Each row is a point on a tangle of strands that fork and nearly touch. The rows are in no order.
(in the rows, 128 means zero)
Points whose rows are less than 126 apart are linked; no others are. Some points are linked to none.
sipe: [120 142 113 100 155 169 118  80  61 122  87 122 157 145 159 120 140 195
 128 125  90 108 133 102 131 153 183  81 146]
zoze: [142 145  71 126 136  82 175 138 121 138 158 191 130 161 195 202 138 104
 108 150 121 102 127 181 127 107 115 129 125]
musa: [100 134 136 106 135 137  90 103  50 129 105 149 178  92 139  92 105 117
 127 129  51 145 141 151 115 130 106  93 134]
biti: [116 157 158 145 120 140  88 134 140 129 130 151 135 102 106 123 101 124
 106 107 114 159 141 132  99 117  95 136 135]
Lafo: [125 116 117 104 131 110 117 128  82 140 123 158 153  70 100 142 127  98
  99  96 124 104 166 166 151 105 101 138 125]
Kifal: [169 118 150 195 129 150  94 159 217 151 178 106 122 140 104 104 140 112
 163 131 148 144 113  87  83  96 103 146 105]
zubib: [113 118 152 179  97 142 131 161 169 107 176  58 110 163  90 100 117  78
 163 137 158 110 101  62 122 121 104 160 108]
zib: [124 135 124  76 115 134 132 143 122 156 106  97 104 118  70 117 125 122
 113 108 177  95 147  68 200 121 121 115 122]
leg: [103 130 163  73  67 122 157 156 119 114 180 173  98 143 133 109 144  97
 122  77  85 164 166 149 122  62  81 120 128]
Vef: [208 122 127 150 141 132  78 174 199 158  83 158 126  80 140 161 141 185
 123  95 122 154 156 161 130 115 141 103 145]
gab: [151 131  81 184 150 123 120 154 209 129 157 141 125 116 167 171 157 151
  98 121 112 118 159 168 110 113 127 118 111]
gutum: [101 178 106 146 122 145 111 129 120 124 158 165 150 169 175 161  79 120
 114 148  67 158 119 157  82 136 105 133 151]
Lon: [104  87 139 143 114 100 190 121 130  85 138 147 153 111 150  82 141 112
 164 154 107 172  91 169  33 153 120 135 130]
Rete: [129 114 163 117 107 101 226 124 147  88 139  97 130 131 121 122 140 104
 164 133 127 132  81 149 105 155 177 149 133]
val: [172 118 107  82 127  96 193 144 153 134 152 141  99  86 154 155 171 142
 106 100 128 105 153 170 162 103 134 124 123]
tevi: [109 132 141 145 128  96 123 110 151 127 131 107 127 106  74 143 106  52
 136 133 162  98  97 121 161 142 101 185 121]
soguz: [ 93  95 133 164 169 128 104 102 104  90 117 103 142 103 104  93 148 123
 117 129 128 110 118 102 126 125 124 150 126]
tus: [174 113 158 110 102 151  92 164 184 170 142  94 104 157  76 104  76  90
 171 142 199 126 113  74 161 110 127 131 128]
kav: [ 92 142 147 123 103 102 194 139 142  92 122 112 126 153 127 161 122 102
 185 150 122 153  51 159  93 148 154 157 155]
vaf: [122  98 156 158 127 171 133 118 158  98 137  81 138 142 112  49 157 156
 152 125 138 146  98  82  77 138 152 124 112]
Von: [109  95 119 108 130 115 175 123  79  93 121 151 179 118 172  90 158 150
 114 135 102 134 127 184  78 137 151 106 133]
timu: [ 99 141 144 143 139 157 121 101 131  94 122 109 147 134 126  81 139 175
 134 142 125 169  92 105  72 157 151 106 142]
tudaf: [127 165 168  98  76  98 157 170 137 142 139 140  79 158 147 165 118 112
 170 115 117 203  97 169 120 119 142 132 155]
lene: [136 139 107 125 150 141  87 108  74 137  95 142 172  73 150 144 109 128
 125 107  61 121 167 155 137 133 142  79 144]
volis: [117 165 173 146  98 151 105 155 170 137 121 143 103 142 124 143  85 140
 159 134 115 206  78 156  79 156 118 133 164]
Zitig: [ 68  79 141 137 145 109 145  76  66  78 130 106 158 134 125  63 126 100
 135 162  95 122  75 145  97 156 124 175 152]
Zal: [148 114 157  95  87 142 142 170 154 137 144  86  98 148  78  94 114  99
 138 113 182 103 127  44 172 102 135 124 131]
Zek: [117 154  94 133 114 105 140 139 108 150 150 182 137 162 166 197  90  81
 114 161  91 124 114 172 103 111 101 164 147]
sumar: [173 146  71 150 169 163  34  85 100 179  78 137 167 128 145 164 108 151
 131 154 110 109 167  87 168 156 134  90 118]
pogil: [218 105 107 135 157 107 130 152 202 161 136 111 112 122 116 147 153 168
 143 119 165 109 124 123 146 124 162 106 117]
kis: [159 103 131 131 148 102 139 137 155 146 104  78 124  98  71 139 120  85
 135 134 183  86  82 119 171 132 147 158 113]
Giri: [155 120 135 147 147  94 104 150 150 148  85 153 125 111 140 180 102 158
 132 153 106 153 100 199 113 153 161 138 160]
zop: [ 87 150 160  73  65 151 153 138  87 106 151 116  97 166 116 107 130 122
 104  94 123 134 155  81 165  89 114 124 148]
Veras: [104 133  74 154 126 122 155 118  79 135 167 159 117 136 164 151 140  83
  67 145 154 106 187 139 134 111  79 140  77]
basek: [136 172 114 126 137 125 107 122 170 164  94 109  99 177 114 195  98 136
 161 173 168 111  74 109 157 164 141 163 164]
luk: [107 158 150  72  69 117 155 147  96 116 173 155  79 145 127 138 116  92
  95  74 135 139 179 108 171  74  85 129 116]
ziz: [129  73 131 152 182 149  77 108 123 132 118  78 132 104  93  75 143 131
 141 149 156  80 117  73 143 104 150 127 118]
Repe: [106 151 131 171 117 139  79 123 117 130 128 177 156 135 181 144  66 112
 134 171  53 180 101 186  60 161 106 132 148]
bule: [136 115 133 151 170 130  77  87 143 131  87  94 151 110 101 122 126 130
 161 165 120 109  55 112 119 145 170 131 141]
kima: [133 153 173 146 107 141  88 137 166 153 121 120 113 121  80 146  89 116
 158 114 133 157  99 130 111 118 110 139 154]
feku: [ 91 155 123  83 120 122 116 130  96 143  87 117  99 115 103 126 104  97
  85 120 186  80 169  78 199 145  74 130 118]
zelo: [ 70 132 163 173 109 142 141 132 145  79 153  58 127 148  88  99 121 101
 155 159 128 119  68  77 103 141 120 186 129]
noke: [ 95 139 155 112  96 118 137 150 129 122 160 174 129 123 129 112 119 108
 115 101  90 172 132 166  86  97  82 135 138]
kitum: [117 153 174 130  74 134 166 163 170 107 131 152  90 158 154 132 124 115
 175 105 112 223 107 149  84 146 130 118 136]
suti: [115 162 128 149 128 126 115 125 177 155 115 110 102 144  97 177 103  81
 146 156 186 117  94 109 156 138 103 180 127]
divo: [149 103 170 131 104 114 191 147 152  83 143  60 127 142  87  92 136  97
 167 115 139 130  74 108 121 156 161 159 121]
Mesuz: [122 119  66 144 156  85 173 115 114 122 153 147 123 138 173 171 155 102
  82 145 150  81 145 161 127 131 117 144  97]
mem: [144 132 112  69 133 111 148 141 101 158 130 168 133  92 138 157 138 120
  99 103 120 121 161 188 153  93 132 113 126]
vevi: [203 119 139 137 132 106 160 157 189 147 147  85 114 121  83 143 151 100
 162 115 179 104 103 126 160 124 154 145  90]
lud: [162 129 118 201 129 144  98 169 205 158 155 128 115 118 130 158 139 132
 116 111 144 151 147 115 108 110 113 132 101]
gaz: [116 108 104 143 120 101 163 125 117  98 130 163 173 129 187 108 128 134
 128 162  91 157  92 178  45 148 138 100 141]
Pazu: [114 146 138 110 110 153 138 132 118 103 152 122 103 174 125 133 138 139
 110 116 128 131 133 103 142 105 140 110 142]
Kinom: [145 144 123 135 164 151  52  93 104 162  84 128 161  85 126 140 118 135
 134 117 115 111 153 103 143 126 134  91 125]
kip: [165 117  76 147 154 105 104 146 140 130 120 179 160 122 189 194 110 167
  90 138  77 121 162 203 123 141 152  82 131]
kesi: [183 109 107 134 163 124  75 133 158 146  78 150 145  67 140 166 136 173
 121  95 106 104 167 170 148 131 160  89 133]
boma: [ 99 109 159  63 120 169 146 133  76 118 114 118 123 116 126  63 166 174
 102  79 121 117 178 111 147 104 147 103 138]
pir: [ 96 159 152 164  98 128 158 146 160  91 160 100 125 156 121 148 119 102
 171 144 113 155  85 124  86 124 125 163 136]
pomek: [100 160 120 107 109 109 167 121 105 127 142 137 108 151 117 173 118 101
 113 130 149 123 123 127 159 118 118 151 142]
vidum: [ 82 123  97 118 125 144 159 123  63 129 164 142 108 136 157 131 156 109
  61 129 137 100 175 113 158 122 113 126 117]
dep: [100 113 160  78 114 117 102 115  52 123 112 185 174 102 123  72  99 107
 137 111  76 135 147 164  92  96  71 125 136]
deta: [ 86 158 116  90 103 115 157 136  86 127 123 123  92 149 119 155  90  76
 102 143 181 101 155  97 194 137  85 143 121]
fegi: [172  91 113 150 170 137  92 111 158 131 122  92 149 120 114  92 154 162
 158 146 163 100  92  90 118 116 180 118 125]
robop: [152 163  57 147 175 151  80  81  85 183 111 127 139 163 158 144 117 160
 119 153 133 101 176  78 182 170 124 101  88]
Biku: [129 121 141  71 119 164 181 126  95 108 136 126  92 133 160 103 190 201
  91  92 136 113 172 100 168  98 158 110 134]
Piz: [151 108 162 159  98 155 190 145 169  90 148  46 125 167 115  65 159 129
 177 121 144 159  89 100  95 156 155 135  99]
Soso: [ 73 110 103 141 162 122 114  80  44 132 129 135 116  99 138 107 118  85
  79 136 145  97 197 116 191 161  70 155  76]
Rusum: [132 155 124 142 158 104  97  96 128 125 103 127 163  99 126 157 118 130
 139 158 108 133  83 152 116 141 151 131 161]
lukon: [132 158 164  97  92 120 163 153 158 126 118 113 101 171 105 149 114 149
 181 113 140 159  84 117 143 122 172 135 156]
Rus: [ 78  37 167 111 117  84 177 103  70  66 142 137 141 134 116  55 132 100
 130 133 107 120 105 149  95 129 106 183 130]
vakug: [204 128 136 101 133 153  74 173 190 203  97 161  95 115 121 153 132 183
 139 105 152 150 169 123 168 103 137 106 124]
sol: [141 101 156 187 129 163  88 131 173 125 163  86 125 122  68  76 128 101
 140 127 153 116 119  72 128  98  96 156  95]
didi: [159 132 137 121 124 126 147 143 172 116 120 141 130 113 137 112 163 179
 128  98  99 168 141 152  96 114 158  85 138]
fafi: [148 177 137 107 136 109 116 136 150 153  98 122 115 173 109 170 109 169
 159 156 132 149  81 124 146 154 172 135 173]
sunir: [ 90  95 119 165 173 134  90  82  55 115 121 110 139  81 115 108 129  95
  97 133 127 100 153 109 150 126  90 148 104]
tolom: [ 88 144 110 115 141 116 119 124  77 155 110 122 113 102 125 118 122  97
  77 121 184  98 207 118 182 142  59 149  64]
tudut: [139 153 115 139 142 147 120 116 151 117 110 132 152 173 154 124 141 217
 136 156  91 160  96 127  88 182 153  91 158]
neb: [ 84 140 148  78 127 173 136 102  64 100  96 109 148 134 128  75 149 179
 123 120 106 131 151 108 130 135 160  89 142]
zeme: [ 71  99 149 145 101 118 166  94 134  73 143 120 156 125 113  75 112 101
 157 150 110 152  74 140  57 164 113 168 132]
mimo: [ 85  70 154  91 122 108 148 103  58  90 137 148 158 100 119  57 128 122
 119 105  92 124 152 144 114 102 103 144 114]
Pog: [191 127 144  89 119 155  66 149 169 201 104 130 107 128  81 131  95 135
 165 123 196 129 146  97 167  99 140 110 140]
Norap: [163 115  55 159 140 107 132 141 162 121 143 161 134 102 184 175 157 159
  81 126 104  97 171 178 130 130 131  87 126]
Tas: [149 116 109 128 140  91 115 149 134 131 101 187 161 117 177 170  93 138
 116 148  72 148 127 213  98 136 152 103 155]
samom: [182 113  73 138 153 128 128 129 163 153 149 127 100 140 153 156 184 178
 103 117 169  92 158 108 144 119 139 109  97]
nuru: [142 155 108 125 158 137  99  90 103 123  84 143 170 135 163 128 137 205
 151 139  87 132 128 137 109 171 176  77 153]
vizu: [111 101 110 117 135 147 187 115  82 120 155 120  71 156 163 125 176 153
  79 122 155  98 171 104 179 129 140 124 111]
ket: [157 145  61 145 165 145 102  94 118 169 120 124 126 158 153 140 169 182
 110 144 178  81 165  77 159 144 140 100  88]
Ged: [131 135 124 132 138 130 106 113 129 135 139 145 127  82 100 122 138 103
  98  96 150 118 172 127 144 106  93 138 102]

A fork is a point with three links, a tip a point with one. Leave the first point through the second and follow the links. Name the first fork or tip that comes.
kis, tevi | biti
kesi, Vef | feku
nuru, sipe | Repe
samom, ket | Von
feku, zib | kesi

Follow the links from the first point to the second, and from the first to the third. Name the last point that the two ways share.
vakug, mem, tevi | biti
zop, tus, fegi | feku
Pog, Tas, fafi | feku
Lafo, Vef, lene | biti
